A landscape with many valleys, sampled at points; each row gives a point and its height.
A ball rolls from a point to the lowest of its 2 nearest points, and stops where none of them is lower. Distance is the straight distance between rows; heights are no part of it.
K343: [112 135 144 148 145 123 132  81 123 175 108 134 126 161  75 131  84  98
 160 143 131 180  77 105 121 160 153  98 138 132 157  52 135 134 114  98]  height 54.0
K541: [111 125 110  99  92 113 115 141 173 119 152 108 148 117 168 133 163 167
  71 116 143 121 148 118 112 120 125 115 166 143 126 165 140 201 109 160]  height 84.5
K221: [166 137 113 198 108 132 115 143 114  98 152 157 140 147 158  98 127 139
 103 149 134 127 190 110 120 112 122 142 151 130 106 113 116 103 137 126]  height 44.4
K467: [135 138 148 109 174 115 112 114 154  89  93 145  96  56  89 139 185 121
  91 119 144 125 166 152 101 104 135 141 140 154 171 131  97 118 124 171]  height 56.7
K170: [160 150 132 196 108 109 102 102 131 146 164 160 149 176 149 110 116 170
  67 143 122 108 136 118 134 132 145 128 173 157 146 100 133 159 113 147]  height 59.1
K570: [110 102 135  57 137 148 126 118 124  68 112  84  78  61 117 154 147  91
  75 103 105 132 219 158 150 113 138 182 125 139 152 121  94 115 149 132]  height 39.6
K78: [135  69 161 125 162 111 172 127 164 139 136 116 152 130  80 149 191  54
 142 120  98 129  33  88  79 154 111 111 143 156  87 161 139 115 109 167]  height 66.8
K14: [ 97 118 140 109 128 102 159  91 162 196 151  89 147 176  95 153  86  65
 152 126 128 132  42 105 102 150 131  92  96 121 130 132 132 180 107 123]  height 90.6
K628: [ 90  91 153 139 110 130 182  92 158 126 122 110 127 201 154 135 129 140
 171 117 117 100  38 109 153 113 138  72 112  78 124 158 176 106 112  96]  height 58.2
K263: [ 99 113 131 137 168 143 143 173 124 104 110 191  84  83 114  98 128 114
 160 122 159 133 157 176 127  82 120 154  92  99 176 120 100 103 155 130]  height 71.3
K591: [111  75 133 109 188 115 146 148 168 129 134 150  86 111 119 187 137  54
 150 166 152 126  74 167 164 162 110 146 101 122 152 140  88 112 121 162]  height 35.4
K997: [107 110 128 148  85 111 144  83 158 124 125  99 133 180 155 111 112 152
 147 126 151 145  72  93 135 130 143  78 132 121 122 135 166 138 103  98]  height 61.2
K580: [149 104 160 166 135 100 129  77 143 128 133 139 137 173 155 147 106 153
 120 152 143 144  46 136 201 178 161 137 148 151 147 131 137 135  83 146]  height 75.9
K808: [160 159 112 168 103 146 103 115  70 141 142 164 134 121 143  98  39 131
 122 172 132 115 163 174 208 136 119 149 125  91 121  76 133 119 111  63]  height 55.5
K725: [143 158 138  91 167 113 112 114 122 119  95 135 128  67  80 147 137 105
  88 116 135 173 182 142 105 117 123 140 161 179 168 102  84 163 110 169]  height 59.4
K70: [116  95 125 115 134 133 154 164 153 141 129 141 102 134  94 152 146 115
 164 115 123 126 130 133  93 125 126 140  78 105 126 150 119  93 167 135]  height 39.5
K103: [105 105 123  91 115 150 143 133 134  95 100  94  81 100 158 142 159 153
 180 103 100 100 157 131 153 135 137 138  83 128  97 187 131  72 156 141]  height 42.1
K547: [134 139 135 147 174 159 119 141  93 123 130 139 123 112 139 119  84 112
  71 126 107 176 201 140 166 145 127 170 158 164 169  92  96 179 124 111]  height 45.8
K301: [ 40  84 143 102 148 157 162 199 144 161 107 147  94 139  76 140 125  74
 159 119 125 189 119 115  42 123 122 104 153 150 154 117 133 145 166 122]  height 76.4
K385: [136  93 123  57  89 128 152 126 138  84 111  91 101 101 114 165 164 125
 141 106 111 140 171 133 122 124 130 168 102 140 102 163 112  61 153 155]  height 36.5
K372: [117  95 142 132 131 104 178 113 130 132  91 167 113 142 135 131 105 100
 223 154 159 129  37 129 159 118 119 108  85  99 126 126 141  50 118 127]  height 32.7
K847: [ 92 104 132  70 149 144 129 150 108 122 100 105  88  84  81 166 122  78
 141  96 109 185 186 148 115 135 126 150 106 143 148 116  88 104 156 148]  height 22.2
K194: [154 157 136 151 137 100  94  77 154 120 104 114 113 108 157 135 162 178
  94 148 133 112 115 110 139 156 144 109 150 175 130 149 129 145  91 172]  height 75.8
K626: [113  66 133 110 175 131 162 138 155 122 138 133 134 140 109 167 106  52
 157 142 141 167  59 141 156 174 121 138 135 152 140 116 107 143 109 153]  height 24.0
K952: [158  93 149 142 139  83 163 100 169 115 126 137 149 156 148 154 133 106
 151 163 180 157  25 104 148 136 110 110 134 141 117 148 119 109  80 163]  height 57.0
K451: [143 166 146 127 165 128 110 115  91 155  93 129 132 141 141 156 162 186
 192 138 159  60  58 142 175 111  84 108  86  71 111 144 144  79 126 127]  height 85.5
K39: [184 160 119 108  98 102 108 109 146  94 121  97 154 116 155 150 175 170
 126 124 145  94 157  97 101  89 113 116 130 151  90 167 122  77 130 172]  height 35.9
K845: [155 131 134 204 129 133 124 106 115 117 137 197 125 173 115 110 108 138
 100 151 130 139 133 147 167 131 158 135 164 108 163  62 122 114 114 102]  height 51.3
K193: [ 84  94 107  92 108 130 160 162 134 126 166  94 167 163 114 118 120  95
 141  78  95 134 100 142 112 145 135 121 138 115 109 143 146 208 117 123]  height 39.7
K161: [157 153 132 158 176 121  86 126  59 135 101 138  80  91 121 114 122 142
 108 155 134  98 135 177 202 197 152 160 123 110 113 109 113 102 118  93]  height 65.8
K927: [121  88 152 141 134 139 126 104 126 113 154 112 166 172 145 117  88 130
 103 101  95 156  72 134 184 193 177 151 187 191 148 113 152 198  92 143]  height 67.3
K745: [141 171 123 138 128 101  81  82  95 201 103 115 108 114 127 128  87 155
 111 169 163 142 115 125 160 177 136 126 106 118 135  95 129 146 111  93]  height 33.7
K574: [131 135 112 135 116 146 155 168 100 134 122 172 134 124 108 100  89 106
 167 121 150 196 190 130 103  91 104 153 119 121 138  97 102 118 155 117]  height 86.3
K394: [142 119 130 160 154 124 113 102 106 115 105 121  96 126 134 125 118 137
 160 143 131 127 110 141 183 196 152 136 104 121 120 122 128 103 114 118]  height 70.2
K503: [158 159 100 115  98 150 126 145 115 152 160  96 157 120 127 139  96 103
  82 122  95 151 224  92  98 122 111 160 129 129  93 123 112 139 164 103]  height 69.3
K524: [160 135 124 177 119 108 107 106 108  74 158 112 168 149 171  94 163 147
  94 113  98  73 133 100 120 141 137 110 173 183  87 130 131 113 112 185]  height 51.4
K896: [ 81 134 134 127  84 135 150  69 116 180 114 145 125 152 111 120 104 130
 165 128 128 109  57 134 171 118 165  74  90  45 158  80 180  73 125  62]  height 50.7
K769: [179 177 122 152 162 129  94 137  88  76 121 140 110  89 150 114 147 143
 108 142 107  51 184 165 167 108 132 151 127 119 116 146  99  79 132 125]  height 56.8
K902: [128 126 116 104 158 143 123 138 106 127 132 120 135 125 125 164  63 102
 148 134 148 201 146 154 173 174 131 144 128 154 145  99  89 165 110 127]  height 21.9
K40: [112  82 121 127 141 144 142 161 162 119 153 126 113 136 112 153 161 115
 103 117 125 152 134 132 112 152 129 140 127 110 126 143 117 153 144 132]  height 34.3
K507: [111 121 101  90  57 142 140 152 129 144 121  98 118 121 143 125 109 136
 145 120 114 169 190  87  96 120 123 141 101 138  83 170 136 110 175 108]  height 63.9
K697: [108  87 129 121 102 115 161 140 134 125 118 113 151 144 109 113 153 105
 171 112 139 195  73  81  72 138 127 111 143 160  93 144 143 118 126 144]  height 90.1
K924: [155 113 104 113  90 100 138 121 134 136 140 108 150 149 134 162  91 115
 167 142 176 191 105 119 140 136 106 129  86 127  92 155 104 113 111 136]  height 48.2
K557: [109  98 145  78 134 130 148 163 125 183 161  87 165 161  59 178 152  56
 135 111 106 199  66  83  47 160 115 119 141 153  86 129 123 144 137 122]  height 81.3
K500: [125 121 106 127  83 126 125 109 125 153 148 129 131 136 144 145  57 136
 177 155 180 153 102 156 180 132 100 124  69  84 124 125 128 126 107  99]  height 41.1
K737: [195 213 129 158 143 109  71 134  67 171 111 161 120 102 139 120 130 184
  84 182 150  48 151 145 154 125 105 127 137  93 108 126 123  99 123  94]  height 47.8
K19: [116 118 129 143 105 119 130 122 181 134 170 132 137 172 178 141 142 184
  91 133 147 104  90 125 143 123 125 103 153 124 142 159 149 194 102 146]  height 83.4
K188: [138 108 136 175 143 161 126 166 149  99 131 154 102 139 138 122 192 168
 121 122 127 116 182 110  98 106 139 144 124 110 124 151 129  82 172 119]  height 89.9
K354: [129  97 159 171 171 138 127 129 165  78 162 144 113 137 144 121 204 148
  83 122 118 105  94 145 141 150 155 149 179 163 148 144 115 148 113 178]  height 73.4
K596: [109 111 135 124 130 133 126 111 136 143 156  81 148 154 120 131 124 130
  82  93  70 128 105 131 137 190 163 134 155 169 121 142 142 218 111 134]  height 69.5
K113: [ 93  97 118 126 100 125 165 162 188 131 158 150 141 170 144 141 156 150
 121 132 165 112  85 123 100  93 109  92 150  94 142 146 159 179 121 128]  height 84.4
K782: [164 126 118 127 150 127 111 142 125 112 155 145 123 122 128 164  98 118
  98 145 148 174 153 177 191 160 135 186 133 151 141 136  77 152 109 144]  height 32.3
K446: [125 107 131 158 100 115  96 143 124  87 189 132 159 158 191  96 166 155
  60 119 114 101 127 120 138 140 138 136 194 167 112 131 145 166 111 175]  height 48.7
K322: [ 82  78 133 118 144 135 170 172 156 182 141 124 131 171  76 166 129  53
 147 139 125 175  70  96  61 149 115 103 145 135 128 109 131 151 148 106]  height 78.8
K145: [148  92 138 130 130  98 142 106 141 107 140 107 179 146 129 140 132 105
 127 126 152 199  44  98 133 171 127 120 162 181 100 144 121 151  76 165]  height 60.4
K548: [148 115 157 161 140 105 112  75 151 141 134 102 126 147 141 151 143 156
  90 138 115 143  73 115 163 197 161 135 150 191 121 159 128 153  83 167]  height 73.8
K717: [ 93 153 118 144 141 140 123 114 125 131  92 125 102  81 146  76  95 125
 112 123 108 119 198 114 128 133 129 112 144 134 164 100 147 186 134 111]  height 47.9
K809: [ 68  66 142 103 180 167 147 174 122 101 145 105 130 121  81 137 164  66
 117  89  83 178  80 142 110 179 136 130 179 168 125 122 131 184 126 132]  height 40.3
K863: [ 71 105 141  85  69 103 163 169 136 153 122  87 163 169 102 110 162 105
 147 104 129 170  53  85  34 127 127 101 134 146  78 187 168 153 131 110]  height 89.1
K137: [142 160 123 106 149 147 115 142  95  86  86 119  77  26 167 113 123 104
  79 156 117 103 233 149 172 105 114 177 123 112 134 145 111  75 154 110]  height 57.3
K670: [148 147 131 114 166  87 117 117 160 191 119 153 115 108  72 186 139 107
 117 158 157 134 102 134  93 147 115 117 102 119 156 121  97 139 125 154]  height 67.6
K656: [ 71 111 115  63  62 120 133 210 107 140 139  98 172 157 128 117 151 113
 134 102 132 206  99  96  63 127 111 120 154 135  78 155 163 175 139  93]  height 87.6
K738: [122 119 102  99  51 151 152 153 139 123 148 101 146 142 175 106 126 173
 166 102 109 101 154 101 103  88 118 119  95 133  72 201 152  97 162 124]  height 61.3
K899: [185 170 115 144 158 111  95 118  78 115 112 128 111  96 106 119 108 115
 108 142  96 100 177 163 159 159 140 160 117 132 113 126  95 105 129 114]  height 61.4
K57: [117 123 144 164 144 129 122  84 118 135 106 182 106 143 115 120 101 132
 110 152 131 138  83 160 202 163 171 123 153  95 185  51 149 120 107  95]  height 55.0
K99: [164 169 135 112 168 164  93 140 105  54 109 114 114  90 159 138 184 156
 112 119  92  33 198 154 149  65 126 159 120 119 121 164 116  34 170 133]  height 52.1
K34: [124 133 131  87 155 141 105 114  95 113  85  85  79  57  97 152 121  91
 105 119  96 154 209 147 145 160 134 157 120 155 140 111  97 102 141 123]  height 32.2
K619: [110  60 138 105 156 118 179 162 163 132 120 139 104 131 114 168 147  59
 189 141 132 130  69 130 118 137 109 133  88 125 115 163 112  77 145 159]  height 43.6
K66: [113 121 130  71 119  96 150 108 154 170 157  67 164 149  86 162 130  81
 122  95 108 135  74 110  84 154 126 106 111 141 104 159 121 190 107 155]  height 88.8
K105: [172 102 149 108 143  93 150  96 140 122 140 100 165 127  85 169 158  79
 134 112 114 158  62 117 116 171 125 135 126 167  86 154 108 119  92 185]  height 63.6
K449: [169 169  93 161  96 132 112 110 122 144 166  95 152 136 156 118  78 125
  85 148  87 106 183  98 125 138 130 143 123 129  85 128 126 138 145 112]  height 71.6
K76: [157 146 145 124 163 142 127 155  79  76  92 145 113  56  96  98 138  92
  77 108 105 114 238 151 115  50 140 187  98 130 150 141  87  72 163 107]  height 90.3
K647: [128 184 112 142  96 110 122  82 121 184 127 106 138 145 115  92  82 131
 161 128 141 137 128  98  97 116 134 106  95 115 128  93 132 147 125  94]  height 17.2
K872: [ 34 100 122  81 104 155 159 197 136 166 117 129 101 143 109 132  98 100
 161 100 131 172 162 134  68 106 119 110 125 117 152 141 134 173 156 119]  height 74.6
K627: [117 145 118 139 104 133 132 130 148 141 139  99 146 139 127  97 147 152
 120  97  99  87 165  94  66 111 141 105 126 124 110 142 153 155 149 117]  height 32.5
K454: [ 72  84 125 127 131 144 144 148 137 131 105 116  94 134 116 144 103 103
 176 133 148 203 115 113 119 168 136 113 131 138 136 117 130 136 135 118]  height 67.4
K89: [110 111 133 125 133 107 145 107  98 129  94 163 107 120 133 122  95 114
 197 159 180 129  52 169 204 146 129 114 106  75 142  91 141  74 102 111]  height 22.1
K102: [137 148 126 156 147 141 109 128  90 150 129 170 109 119 127 116  65 125
 106 150 140 153 173 169 188 145 125 161 131 112 166  80 112 162 117  91]  height 50.8
K817: [131  95 144 126 125 125 122  97 150 123 138  71 130 135 108 154 173 130
  89 110  86 140 102 102 117 198 155 121 147 172  93 166 138 164 104 146]  height 71.5
K569: [111 134 126 110 166 117 118 106 112 160 115 111 113 113  88 152  83  92
 153 123 121 155 115 149 140 174 132 123 103 137 152  99 107 161 116 142]  height 34.0
K51: [127  82 157 138 186 138 135 125 169 105 146 133 112 112  84 154 194  91
  88 122 104 141  72 134 117 172 142 142 164 175 137 140 116 148 114 169]  height 71.7
K649: [138 164 121 164  88 113 121  68 109 133 104 102 134 153 174  81 109 174
 173 132 137  99  98  81 130 109 130  85 100 127 103 127 157  79 126  99]  height 60.6
K211: [113  95 128 142 110 132  94 172  95  67 174 119 171 142 152  77 185 114
  74  84  74 133 124 115 119 162 141 150 195 160  94 115 149 171 121 147]  height 46.3
K972: [104 128 131 138 126 119 137  97 179 146 131 162 113 150 152 140 118 166
 124 152 156 103  71 146 162 117 130  92 138  99 184 112 153 171 102 130]  height 81.9
K605: [ 88  82 104  78  82 137 141 216 129 109 153 124 149 129 139 124 158 116
 124 108 147 207 140 115  98 122 107 146 154 121 101 149 139 162 146 122]  height 86.5
K701: [149 151 130 138 198 128 118 134 134  73 137 169 119  94 127 117 159 143
 108 101 126  54 136 196 155  81 137 149 113 125 170 138  88 139 121 163]  height 77.0
K332: [181 181 157  98 148 128  99 143  93  78  68 129  94  36 144 121 139 117
  55 172 119  71 239 134 126  52 113 173 137 111 142 151 121  24 164 109]  height 61.5
K930: [133  98 152 173 138 130 138  81 138 101 121 117 111 172 167 139 133 157
 161 147 139 117  69 124 204 173 152 112 116 105 116 133 152  96  95 117]  height 73.2
K150: [105  83 146 126 121 113 191  85 142 169 114 156 131 171 112 140  92  60
 195 143 120 106  26 119 159 119 139  88  92  74 146  98 161  66 120  95]  height 40.6
K910: [175 204 114 169 114  99  91  78 109 155 138 141 152 137 160  94  86 169
  96 150 117  58 132 132 146 113 130 113 139 135 136 101 137 152 101 139]  height 56.6
K368: [151 138 127 171 139 166 114 158 125 127 146 160 109 137 137 139 151 177
 143 140 123  79 167 151 142  99 106 142  84  69 120 138 125  86 164  95]  height 88.9
K852: [126 137  97 153  90 161 117 116 138 120 153 105 116 114 200 119  88 171
 126 147 111  83 163 129 175 129 112 118 113 104 107 144 155 143 131  99]  height 55.4
K900: [154 153 124 115 166 138 129 152 130 107 123 164 148 100 108  98 150 153
 153  79 116  51 180 171  88  47 124 139  83 103 153 143 129  94 159 147]  height 80.0
K833: [ 92 153 128 132 102 122 142 102 153 186 127  87 128 170  94 101 122 128
 155 111 111 110 114  93  56 122 153  87 106 116 127 128 151 171 132  93]  height 26.4
K436: [ 97  75 148 143 154 158 120 167 117  76 160 125 142 136 114  96 172 105
  94  91  91 179 100 121 126 177 150 148 201 165 118 103 142 182 120 132]  height 44.0
K243: [ 85  72 134 112 108 136 152 182 134 130 161 129 182 194 124 133 129  86
 125 130 139 203  45 101 115 153 127 121 184 120 116  98 167 182 117  88]  height 87.9
K513: [129 125 133 156 169 142 124 156 119  59 107 165  81  86 129 107 164 118
 139 135 157 142 173 168 147 110 137 168 125 123 144 133  83  86 137 130]  height 69.6
K631: [154 145 117 158 111 152 100 116  65 126 139 141 118 117 165 110  81 170
 137 168 138  70 119 188 241 151 126 143 115  76 105  98 140  85 104  70]  height 59.8
K266: [114 110 116 169  99 149 143 130 115 143 110 150 101 151 129 100  97 140
 165 144 137 175 151 108 129 132 141 129 115 101 134  88 148  99 154  75]  height 62.9
K405: [ 98 145 122 129  79 133 137 114 137 164  95 122 102 141 157  90 110 180
 184 125 137 119 129  87  98 104 131  93  88 114 118 153 163 101 157  88]  height 63.5
K468: [154 152 152 101 142 137 120 136  89 117  61 153 105  66  79  90 140 113
 117 109  90 132 227 117  67  91 144 169 106 161 132 132 117  43 183 121]  height 89.0
K608: [ 79 136 139 122 141 148 135  85 115 170 125  84 135 168  89 120  66  97
 157 107  98 163  96 109 107 168 165  84 144 145 149  70 144 190 113  87]  height 48.8
K772: [154 112 104 121  96 108 139 171 122  90 161 138 189 133 118 100 168 113
 133  91 128 150 126 118  85 109 116 146 144 134  95 128 119 126 128 170]  height 37.2
K760: [161 150 103 166 111 128 118 130  97  62 152 111 157 123 186  92 135 131
 114 124  85  56 176 102 113 102 124 122 161 160  73 144 135  71 151 170]  height 54.6
K97: [ 89 113 131  92 114 104 180 145 175 192 124 143 139 159  96 130 116  87
 194 123 136 110  64 103  49  89 118  88  88 116 138 148 144 128 146 141]  height 72.3
K124: [130 152 129 163 179 145 124 133 111 100 116 171 119  99 122  68 133 150
 134  97 114  46 168 171 130  70 131 129 111  93 174 102 129 133 141 124]  height 78.7
K33: [115 164 111 123 139 142 104 132 104 135  88 123  85  47 162  93 103 132
 115 140 117  99 208 134 152 131 116 135 110 108 133 125 140 117 152 106]  height 52.5
K544: [173 185 126 112 134  90  94 109 138 152 122 147 141  89 114 143 118 140
  63 139 143 128 182 140 116 114 122 148 148 164 163 122  96 170 110 162]  height 62.2
K252: [ 85 109 127 128 101 134 172  92 148 171 143 144 139 185  96 137  80  84
 165 129 116 125  61 133 143 123 149  89 102  68 159  82 161 127 126  83]  height 46.1
K492: [ 66  79 133 138 107 160 161 163 138 124  99 157  79 148 130  96 121 139
 181 127 134 177 142 109 107 130 147 127 128 124 135 129 151 109 162 103]  height 65.0
K423: [ 96 141 136 139 108 140 140  75 121 147 112 124 119 162 155 127 124 179
 169 126 130  75  64 131 182 108 127  70 101  58 144 110 182 106 118  84]  height 54.4
K77: [160 177 123 131 155  88 107 122 129 171 116 175 127 112  85 143 102 127
 111 152 168 153 134 153 110 121 114 132 129 130 169  95  89 164 109 146]  height 64.9
K319: [174 124 117 140 124 102 132 122 147  99 139 139 142 135 141 156 141 137
 146 153 168 143 101 138 154 140 114 139 121 132 108 154  98 113  96 167]  height 53.0
K926: [137 191 118 148 121 133  93  92 132 149 130 130 142 125 178 120 123 205
 126 140 137  44 126 133 156  87 100  89 114  97 141 121 154 146 120 121]  height 53.3
K506: [140 117  97 147  71 145 133 124 135  97 169  97 158 161 198 119 122 172
 154 118 127  90 131 119 153 102  99 111 106 114  79 168 145 115 117 131]  height 58.6
K96: [109  67 110 109  96 129 160 162 157 128 180 131 170 179 140 157 100  98
 135 142 174 190  66 121 146 143 107 131 140 109 116 128 133 174 109 121]  height 86.7
K31: [162 133 109 185 101 149 117 115  96 131 144 136 123 157 134 110  88 136
 151 154 121 128 154 136 166 147 133 148 101  90 102  97 130  91 137  73]  height 59.7
K182: [ 92 120 145 116 104 151 151 145 131 154  97 177  92 151 159 120 123 195
 217 136 150 109  90 117 131  89 113 108  72  97 129 162 159  64 164 112]  height 66.1
K109: [170 162 120 144 119 108 130 124 142 129 118 146 152 139 130 126 155 170
 169 131 153 100 134 119  85  91 114 111 105 117 118 146 129  87 133 151]  height 40.8
K432: [141 137 126 183  91 123 101 116 112 145 176 120 169 182 163  98 109 144
  50 137 107 143 148  75 114 154 146 129 191 169 107  90 145 170 126 122]  height 61.1
K130: [182 153 111  84  96 106 123 112 130 110 113 104 130  98 114 152 150 131
 112 125 118 110 193 127 101 101 126 152 114 136 105 145 110  72 150 147]  height 30.2
K792: [125  96 134 109 147 148 127 158 140  86 146 118 123 100 106 139 184 106
  62  95 111 158 174 136 113 122 138 169 153 144 133 130  99 148 142 141]  height 29.2
K616: [171 171 112 127  92 128 128 142 132 137 135 145 171 129 130  92 135 159
 154 111 124  86 184 101  55  58 121 130 108 129 108 151 136  84 165 146]  height 44.2
K551: [130 133 120 182  70 123 121  79 126 125 145 114 155 182 162  85  93 145
 104 138 134 152 121  72 126 132 152  98 165 142 119  88 158 134 117  95]  height 63.2
K52: [108 146 131 106 151  98 132 117 171 207 123 130 123 129  70 156 125  89
 155 136 133 105  85 118  56 123 122  91  88 110 158 121 122 152 134 145]  height 70.1
K379: [199 148 117 135 112  94 106 114 119 123 159 121 154 141 147 155 103 139
  83 144 124 144 134 152 178 159 141 173 149 183 111 156  89 141  95 167]  height 39.0
K288: [200 173 110 136 107 107  91 124 107 117 150 119 144 112 153 146  87 120
  43 164 106 128 197 127 152 139 126 175 167 175 102 147  90 125 122 147]  height 34.5
K589: [169 162 116 133 145 147 112 134  87  96 128 115 142  95 149 126  84  94
  63 140  95 171 219 115 152 146 122 170 179 178 119 115  92 136 127 129]  height 40.7
K696: [114 147 111 147 132 177 108 131 123 109 115 101  88  96 198 121 143 180
 138 138  88  56 178 118 169 123 118 122 111 101 109 159 155  96 165 100]  height 51.8
K401: [105 127 101  76  92 129 141 140 128 134 148  76 163 122 107 120 130 105
 121  75  89 133 157 115  84 126 131 122 132 139 102 140 132 182 138 136]  height 37.6
K815: [ 78 124 134 121 120 114 128 128 186 153  87 113  88 125 124 141 159 159
 136 138 158 132 115  98  73 126 133  70 130 129 146 162 159 157 128 125]  height 78.9
K565: [173 127 118  81 115 116 117 113 132  98 138 101 136  99 102 169 154 111
  62 115 107 141 184 140 125 128 128 170 144 159 120 126  92 123 129 154]  height 22.5
K484: [ 77  55 135 107 145 139 171 146 144 112 141  96 137 150 112 144 124  69
 154 105 108 155  63 132 134 176 136 118 145 136 115 142 142 173 110 138]  height 33.8
K312: [ 88 139 136 144 112 133 127  75 144 170 112 143 114 160 114 128  87 130
 109 146 137 161  95 117 148 146 167  87 153 107 189  61 161 165 109  80]  height 58.1
K299: [143 177 131 135 168 107  94 108 120 131  88 145 111  93 143 123 162 191
 138 143 162  67 113 147 154 122 118 104 119 109 145 125 133 118 113 146]  height 48.9
K915: [113 118 105 101 103 128 123 141 145 128 157 122 162 133 150 127  99 132
 102 120 152 182 135 126 136 134 115 130 164 153 136 121 124 213 104 145]  height 85.7
K713: [135 108 127  84 104  87 132 164 158 120 163 128 194 129 106 134 202 104
 100  98 130 135  71 109  66 115 108 121 151 129 107 149 141 162 118 178]  height 33.2
K402: [ 82 133 138 121 145 109 134 114 173 175  97 140  92 135 130 144 138 152
 164 153 165  89  66 123 111 114 117  70 103  83 169 125 159 142 124 123]  height 80.4
K190: [159 150 143 176 171 114 109 113 130  76 147 169 124 140 158 113 159 167
 106 129 128  66 106 173 173 117 143 141 162 153 157 134 101 132  96 182]  height 75.1
K352: [ 82 114 136  80 176 150 128 151 108 156 115 101 108  99  73 180  99  64
 164 101 111 191 132 133  89 152 119 107 125 162 156  95  92 135 135 158]  height 32.9
K556: [120 151  98 112  84 155 137 140 103 172 142  91 142 136 127 110  66 109
 158 114 102 175 195  90  97 122 123 140 103 132  95 116 125 137 164  83]  height 66.6
K15: [155 130 103 154  75 126 141 170 115 104 152 159 173 143 147  77 129 138
 138 114 141 136 175 104  81  78 111 143 143 135  96 119 130 104 147 145]  height 40.9
K993: [129 118 117 125 134 141 147 160 106 134 144 133 162 149  99 123 114 100
 149 108 135 209 141 107  88 131 120 140 147 147 118  86 108 148 141 125]  height 85.0
K94: [100  87  98 100  76 125 158 173 167 126 159 132 148 145 149 136 129 130
 152 120 175 161 111 126 110 102  96 119 118 104 112 159 137 167 126 136]  height 85.4
K456: [128 199 101 135  86 123 112 103 135 183 126 103 132 106 156  78  83 147
 136 140 126  90 177  91  88  88 121 104 101 114 121 121 152 143 149  91]  height 26.1
K400: [140 104 126 197 106 149 138 142 119 114 170 167 153 192 123  99 125 125
 102 129 125 157 145 112 119 127 142 137 166 111 126  72 133 130 135 108]  height 48.0
K499: [140 167 137  80 159 129 106 122 105 146  92 110 128 110 133 165 168 178
 199 104 123  44 103 146 151  98  94 117  65  91 114 175 137  70 144 154]  height 83.3
K597: [172 191 142 163 162 146  63 153 100 147 140 173 110 105 152 144 148 195
  74 173 149  48 173 177 176  91  93 146 120  82 141 134 117 110 129 102]  height 52.6
K720: [168 166 135 159 148 122  96 144 136 128 148 199 114 120 146 146 133 181
 107 169 176  84 134 196 176  90 100 146 127  96 163 133 100 136 106 138]  height 56.5
K761: [134 153 128 105 143 154 136 140 132 126 115 144 146 138 127 116 156 178
 202  84  99  43 128 143 104  68 115 117  73 105 126 168 152  84 161 150]  height 81.4
K477: [ 83 108 119 131  67 129 134 155 124 123 149 106 170 186 137  90 136 127
 105 112 133 175  82  91  85 131 141  96 190 131 112 104 179 200 113  91]  height 89.2
K176: [128 172 131 128 147  90  93  98  80 192  79 136 100  91 122 105 130 170
 134 158 191  99  95 138 142 161 122 101 114  97 129  89 142 116 112 110]  height 42.2
K298: [150 125 163 105 172 146 127 147 101  84 104 135 130  71  75 130 158  85
  32 108 124 153 234 127  89  50 126 183 128 145 179 117  83 116 148 121]  height 91.6
K781: [ 72 130 137 135 162 148 124 102 130 144  99 115 102 110 102 108 100 118
 124 111 107 164 140 125 114 162 145  94 164 159 173  82 139 205 112 119]  height 43.2
K387: [176 200 129 164 133 104  72 112  83 186 100 151 108  97 139 109  90 153
  69 184 142 114 168 135 151 150 122 147 139 122 131  99 118 141 118  91]  height 41.8
K521: [113 121 146 132 144 110 127  95 183 125  98 106 110 104 114 144 179 147
 120 132 144 132  84  97  88 151 134  82 152 162 137 157 142 155  99 166]  height 77.5
K825: [134 121 120 135 163 128 123 152 146 139 154 188  99 119 116 159 109 123
 120 160 170 120 115 203 178 124 107 161 100  91 172 118  89 147 119 129]  height 60.3
K44: [119  63 154 103 183 141 152 150 154 116 147 124 130  98  43 157 205  42
 111 105  86 139  57 120  69 143 121 131 155 176 116 137 125 120 134 162]  height 69.4
K641: [141 151 120  99 133 173 118 136 122  95 102 100  99  94 169 136 165 174
 147 114  75  49 191 129 149  97 117 150  94 114  97 178 140  46 187 121]  height 47.7
K671: [118 102 127  83 121  99 148 106 173 146 140  85 133 131 123 181 138 121
 135 117 133 118  89 130 126 146 117 107  90 118 118 180 124 158 109 159]  height 87.2
K440: [181 150 149  80 132 127 109 121 125  42 102 117 103  65 136 142 164 128
  58 142 135  77 227 154 127  49 125 182 146 136 149 136 103  58 142 137]  height 64.3
K257: [127 107 117 138 115 140 137 116 128  99 146 147 117 129 164 132  94 144
 184 150 162 117 100 184 218 135 118 135  98  84 129 122 130 112  98 119]  height 33.4
K645: [122 159 140 123 182 100 100 100 145 129  86 152  95  62 111 119 149 144
 114 130 145 103 123 163 134 140 138 117 140 147 179 112 112 160 103 169]  height 53.5
K158: [134 129 139  84 136 106 142 115 148 147 116  99 126 127 143 186 156 148
 183 118 137  84  90 133 145 115  95 108  53  91 110 193 129  94 123 160]  height 85.2
K430: [154 158 108 176  86 119 122 113 105  97 124 116 154 146 187  75 121 165
 155 130 112  85 149  75  97  94 125  99 135 156  83 139 151  65 146 145]  height 57.5
K428: [144 173 128 154 155 169  88 133  96 156 119 140 123 145 141 146 165 206
 153 144 135  41 119 154 171  98  85 123  94  62 116 127 148  89 151 102]  height 87.4
K434: [166 149 149 114 161 125 101 134 112  38  99 138  77  58 138 129 188 119
  88 150 154 114 197 172 157  90 149 181 145 141 145 152  66  70 126 132]  height 67.1
K956: [144 136 128 108 125 135 145 166 109 123  96 182 127 100  89  89 126 121
 157 101 126 152 198 130  64  77 128 167  98 146 134 140 105  73 177 141]  height 87.7
K828: [ 61 103 139 114 153 157 146 181 129 129 104 162  90  96  99 102 111 100
 149  96 131 154 184 145  89  91 123 133 109 114 186 117 117 146 165 126]  height 72.8
K587: [124 110 134 159  91 133 122  59 119 111 140 102 169 184 150  98  68 135
 111 120 113 158  88 102 180 168 184 106 176 163 141  89 168 157  94 103]  height 65.3
K20: [130 109 139 101 148 145 141 162  98 156 164  95 183 167  96 161 121  92
 150 116 134 242  87  83  86 169 117 118 158 166  97  86 115 144 126 112]  height 83.5

Call two points neighbours if one is among the 2 nearest of the other. Go from one point of each pair to the other, from neighbour to neighbour, staying as low as possible. Name the highest point that can't be avoided.
K713 and K626 => K616
K713 and K781 => K312
K288 and K902 => K379
K902 and K847 => K569
K626 and K647 => K193
K847 and K745 => K825
K565 and K647 => K619

Where does a ball stop that starts at each point below?
K701 => K89
K405 => K626
K76 => K781
K828 => K781
